Points, in no order, along strands that fork, close into loops and pass close to each other.
(in the rows, 100 means zero)
Two points are linked if the straight distance between their rows is under 47.2. Some points are linked to none.
K_118:  92  83 100 114 107 104  90 105  89  87 105 109 112 108  90 102 116 128 115  90  80 104  95 106
K_576: 101  95  75  95 124 103  89  95 124 104 111  87  94 113  86 102 102 125  98  89  79 115 129 110
K_470: 104 117 100  80  77  91  78  97  97  99  97 106  91 102  77 100 110 127  78 120  90  92  90  93
K_881:  99 105 102  80  81  94  70  82  95  99 101 118  87 116  81 105 116 119  68 113  85  96  94  96
K_703: 103 119  95  96  94  91 114 124 106 110  95  92 105 108 123 114  87 119  98 117  83  77 102 107
K_958: 115 117  87 100 115  94 131 121 111 108  79  96 112 118 121 113 100  80 129 108 122  68  92  86
K_459:  92  89 119 100  89 105  98  89  75  81 101 107 100  80  86  83 104  93 104  80 112 125  87  99
K_939: 107 126  90  78  80  94  89 118 106 103  92 105  96  90  78 100 103 125  91 119  84  93  94  93
K_39: 101  89 123 108 109 100 113  86 108 112  99  91  93 104 123  97  88  80  90  84 119 104 109  97
K_603: 105 114  96 104 120  88 106 106 116 102 102  80 105  98 121 101  83  98  89 103 103 107 120 100
K_524: 106 112  64  57  85 104  83  99 117  90 100 106  99  85  46  83 127 105  92 110 104 111  96 105
K_833:  99 107 119 108  79 107 109  93  73 113  99 105  91 110 129 118  88  80  87 120  94  65  93  97
K_513:  95 102  98 100 115  78 116 106 107  89 101  98  98 117 127 121  97 107 101  89  96 111 102 112
K_585:  90  98  93  88  99 109  81 101  88  94 110 120  92 114 112 117 109 127  84 102  74 103  92 103
K_742: 110 131 101  91  90  89 112 124 113 119  89  87 105  96 106 101  84 111  98 117  88  80 105  98
K_725: 101  95 107 111 122  79 114 114 117 106  97  73 116  98  96  98  97  99 124  81 106 102 128 105
K_104: 100  87  83  94  85 120  79  97 102 107 108 111  88  74  66  87 118  94  84 106  90 122  98 110
K_161:  85  87 108  99 102 113  84  92  75  89 113 125  97  99 109 114 115 116  96  95  81 118  87 103
K_178: 105  79  99 129 123 122 114  99  98  98  97  98 113 110 109  95  99  78 126  88 118  82  97  89
K_91: 102 101  99  99  97 100  87 108  89  84  99 100 117  81  62  83 120 120 117  97  93 111  95  94
K_327: 106 107  89  80  89 109  64 111  89  95 101 114 103  88  68  89 130 122  92 113  90 110  90  95
K_14:  92  90  91 100 104 118  71  72 105 103 112 114  93 102  89 102 113 117  77 113  78 112 103 102
K_205:  96  98 109  98 101  94 108 102  88  83  99 106  95  91  92  93  89  88 107  74 113 117  94 101
K_635:  94 100 113 111  90  83 117  94  94 109  99  96 103 120 146 126  99  95  97 117  98  77  97 113
K_93: 100  90 111  93  78 116  88  95  79  93 104 109  92  71  82  74 100  86  98  90 116 118  91 100
K_425:  95  87  93 115 114 129  95 114  84  94 105 100 105  84  88  86  96  89 118  82  94 111 107 100
K_515:  97 112 106 104 105  85 120 108  95  90  95 100  97 109 125 112  89  90  95  97 108 100  90 104
K_754: 102 109 104 114  98  97 105 124  89 102  91 105 109  85  89  93 104 101 134 113 109  86  82  82
K_316:  97 115 106  95  88  87 104 107  93  98 100 100  97 115 119 123  96 122  83 116  80  87  94 107
K_569:  85  76 110 126 108  99 105  84  91  86 106 111 110 109 108 111 113 112 115  93  85 108  89 110
K_684:  98  96 122  99 103 109 106  83 112 128 101  88  84 102 134 107  84  83  76  91 109 107 118 104
K_73:  96  92  94 111 122 121 109 103  91  88  99  90 106  92  82  90  86  76 123  70 103 112 116  99
K_670:  92  89  92 119 125 103 107  92 110 102 117  90 104 108 130 108  90 115 102  98  92 110 116 107
K_138:  99  86 100 101  85 101  88  68 124 111 108 102  91  86  76  90 106  98  70 110  96 119 104 109
K_363: 101  90  91 118 122  90 122 121 117 115  95  84 118 110 122 106 102  96 141  98 113  80 109 104
K_615: 106  91 107 119  95 111 103 105  92 115 100 102  98 107 117 101  91  82 105 113 113  66  92  85
K_872: 100  92 112 126 108  82 108  99 108  93  98  89 125  99  88  95 111 118 123  98  99 100  97 100
K_266: 103  99  89  93  80 114  80 111  93 106 106 110  87  76  81  90 106  95  84 112  91 110  96 104
K_103: 120  94  86  97 115 116 127 103 107 104  83 103 101 135 134 121 102  72 111  93 122  69  94  93
K_228:  94  94  74  99 124 105  93 112 115  99 114  91 101 109  92 107  97 126 118  88  74 106 123 108
K_263:  98  96  95  79  89 107  65  70  95  95  98 122  93 116  68  93 131 118  75 105  96 102  92  95
K_271: 104  98  80  76  94 119  67  88  97  95 100 117  99  99  58  84 142 112  80 104  95 115  95 102
K_871:  93 113 100  88  89  99  94 102  86  94 101 113  88 110 113 120  94 116  72 106  75 100  92 105
K_281:  96  75 107 132 107 112 108  88  85 100 101 109 106 108 119 102 105  83 125  98 109  86  85  96
K_582: 108 119 119 101  77  76 111  99  98 104  94  85  99  94 102  93  87  99  92 118 122  86  94  88
K_289: 106 126 105  75  83  78 108 121 113 107  89  91  96  79  78  90  86 103 114 107 108  94  99  90
K_581:  94  85  75 112 102 111 124  89  98 106  93 115 102 132 156 119 104  75 120 111 114  77  85 111
K_830:  96  80 114 115  88 102  88  85  98 101 105 102 101  91  78  89 106 110  99  97  88 109  99 105
K_536:  95  85  95 104 108 116  78  70 106  91 102 107 108 105  69  90 122 123  87  95  80 114 107 102
K_151:  85  92 124 108  96 113 102  81  89 110 107 116  85 102 125 115  88  85  92  96  97 103  91  98
K_170: 106 131  97  78  93  84 110 128 122 117  88  86 100  84  89  98  83 108 106 108  94  90 111  94
K_645: 103  93  80  97 112 126 127  97  99 103  89 113  94 135 151 123  97  71 109  94 113  77  88 101
K_288: 102 106 124 113  94  83 111  89  96 112  99  85 105 108 140 115  94  91  84 121 108  81 104 103
K_423: 100 109  92  85 112  85  91 111 111  88 101 104  97 115  87 108 103 126  97  91  86 105 104 100
K_234: 104 119  87  64  88  81  91 103 117  85  98  96  95  89  66  87 100 111  95  96 103 112 104 102
K_58: 102  96  99  79  69 103  91  95  91  93 106 106  85  71  74  72  97  88  96  96 115 115  91 108
K_493: 101  96 109 128  92  97 101 110  86 109  99 102 106  95 103  98 101  94 121 118 109  75  83  86
K_985:  93  91  77 104 117 109  88 116 102  94 109 105 110 102  88 102 106 129 119  94  76 104 107 104
K_915: 105 123 101  93 104  91 124 113  94  89  89  95  98 106 116 102  80  79  95  90 119  93  94  93
K_933:  95 110 119 107  76  95  97  91  79 106 103 102  91  98 111 108  92  93  83 122  94  86  91  95
K_595: 108 124 107  83  70  79 105 106 106  99  91  87  94  80  84  81  86 103 101 115 120  93  95  92
K_850: 106 121  95  91 111  98 117 129 103 103  90  90  98 105 107 102  77  79 108  91 112  85 104  89
K_873:  92 101  92 104 114 102  97  93 107  99 113 100  98 109 126 112  88 119  85 108  82 106 109 108
K_938: 101  83 103 110  87 111  90  93  99  92  97  97 113  83  57  76 115 112 106  95  85 111 102 103
K_568:  97  90  93 115 126  89 114 118 117 111 103  77 114 107 114 103  96 104 132  88 104  95 122 108
K_522:  98  85  85 102  94 115  88  83 119 105 109 104  91  84  69  88 108  97  81 104  89 124 107 111
K_213:  93  99  89  95 120  99 100  94 106  81 106  87 103  92  73  95  89  98 107  71  91 130 121 109
K_929:  93  84 114 101  95 122  82 101  65  97 109 118 101  83 103  99 119  99  98  94  91 125  89 102
K_312: 105  98 112  98 108 118 115  90  88  98  94 112  89 114 122 105  88  69  95  87 125  90  86  82
K_376:  89  83  99 123 100  88 103  93  88  89 108 112 110 114 117 117 116 113 119 110  90  95  83 111
K_975: 113 129  96  86 112  97 128 130 108 110  78  89 110 107 112 107  83  81 116 103 115  71 102  85
K_120: 110 101 116 107  81 107 114 108  86 121  91 101  92 115 122 111  90  80  97 111 108  58  90  93
K_642:  98  98 107  96 111  77  99  92 111  90 104  99 101 118 104 113 105 123  93  89  94 115 103 105
K_594:  93  89  93 115  95  94 122  88  98 113  98 100 107 127 159 124 104  82 110 122 110  70  94 114
K_47: 112  91 118 103 110 107 119  91 104 108  91  97  97 120 128 108  94  71  92  86 132  86  97  85
K_111: 105 104 112 114 102  71 109 108 108 101  95  86 111  97  99  97 100 108 115 106 110  94  97  95
K_793: 103 100  70  90 123 105  83  83 131  99  99  92 104 116  63  90 117 122  90  89  87 111 125 106
K_819: 108 106  91  74  85 106  73 118  82  90 102 106 111  75  59  81 131 115 110 103 100 121  96  98
K_648:  95  93 109 107 111  82 116  99  97  78  97  96 107  99  90  98  96  93 116  72 110 119  99 104
K_472: 103 107  79  63  86  91  86  85 124  84 102 103  95  93  52  81 116 110  89  98 109 115 100 108
K_966:  94  96 104 106 103 121  93 114  65  93 107 118  99  88 115 100 105  88 103 100 100 110  86  97
K_997:  94  85 106 132 100  90 112  89  89  97 102 109 107 111 123 113 109  90 121 113 106  88  81 106
K_498: 101 104  93  92 100 108 105 122 102 113 103 101  79 104 113 106  78  99  91  87  84 100 110 111
K_852:  93  87 130 101  85  87  97  65 110 104 105  95  93  91  96  93  95  99  82  91 109 120 104 103
K_596:  98 104 112  99  94  99  99  82 113 118 105  92  86  99 120 106  86  97  65 105  92 108 116 108
K_311:  95 102  86  97 111 109  82  77 114 103 112 103  92 109 107 110  97 121  69 112  76 112 109 105
K_373: 101  96  98 101 103 133  93 113  76 103 103 114  91  90 106  90  92  75  99  89 110 101  93  88
K_37:  94 115 118  93  65  97  88  75  78 101 106 107  86  93 102 112  95  94  71 124  86  95  94  96
K_988: 112 101  93 109 123  89 125 115 120 113  86  84 119 115 131 109 106  82 129 106 130  73 104  95
K_239:  98  86 116 108  98 106 101  79 110 109 105  98  90  90 101  86  86  84  87  87 110 115 107 101
K_282:  98 106  92 100 120  96 102 100 109  91 106  89  97  97  98  97  83  97  98  86  99 119 117 103
K_914:  92  94 101 111 119  95 112 101  99  81  96  83 115  95  77  92  90  89 124  69 100 115 114 104
K_982: 110 107 109 109 117  83 104 109 117 112  96  71 112  95 126  97  94  94  93 105 116  98 122 100
K_293: 105 103  87  97  94 122  85 122  87 104 104 106  91  76  91  84  93  84  95 105 100 106  99  96
K_410:  96  93 110 100 109 131 105  91  85  99  99 113  89  96 115  96  88  71  96  82 119 105  91  84
K_268: 101  98  84  94 116 105  83  83 117  85  99  98 112 106  60  87 118 122  96  89  85 114 112 100
K_863: 104 110  90  68  80  94  92 108 102  85 104  98  91  74  68  76  91  92 103  93 113 114 100 108
K_287: 110 119 115 106  98  74 121 112 104 107  86  84 108 102 116 102  93  97 105 114 120  82  93  90
K_463:  99 108 102 106 102  91  99 122  89  92  93 103 115  79  75  92 110 111 136 104 100 101  86  87
K_973:  99  88 114 124  89 102  90 102  92 108 107 103 103  90  92  90  98  98 107 109  97  93  95  97
K_764: 105 101 107 115 116  91 114 105 108 113  94  78 109 109 148 107  96  92  92 112 114  84 112 102
K_505:  99 117  91  73 101  81  91 115 110  85  98 100 101  98  68 100 100 117 105  89  95 110 104  97
K_719: 102  97 107  98  77  95  90  88 114 114 104 101  86  93  92  98  94  99  72 113  91 106 105 107

How many points has the smallest loop of links through each point below? Write none if it is on no loop.
K_104: 13
K_938: 7
K_881: none
K_111: none
K_642: none

A fork is a point with three links, a tip a point with one. Leave the first point through the second and follow the links. Name the first fork or tip that comes.
K_470; K_881: K_91
K_513; K_515: K_725
K_316; K_871: K_373
K_228; K_985: K_178
K_850; K_915: K_234
K_170; K_289: K_872
K_213; K_282: K_103
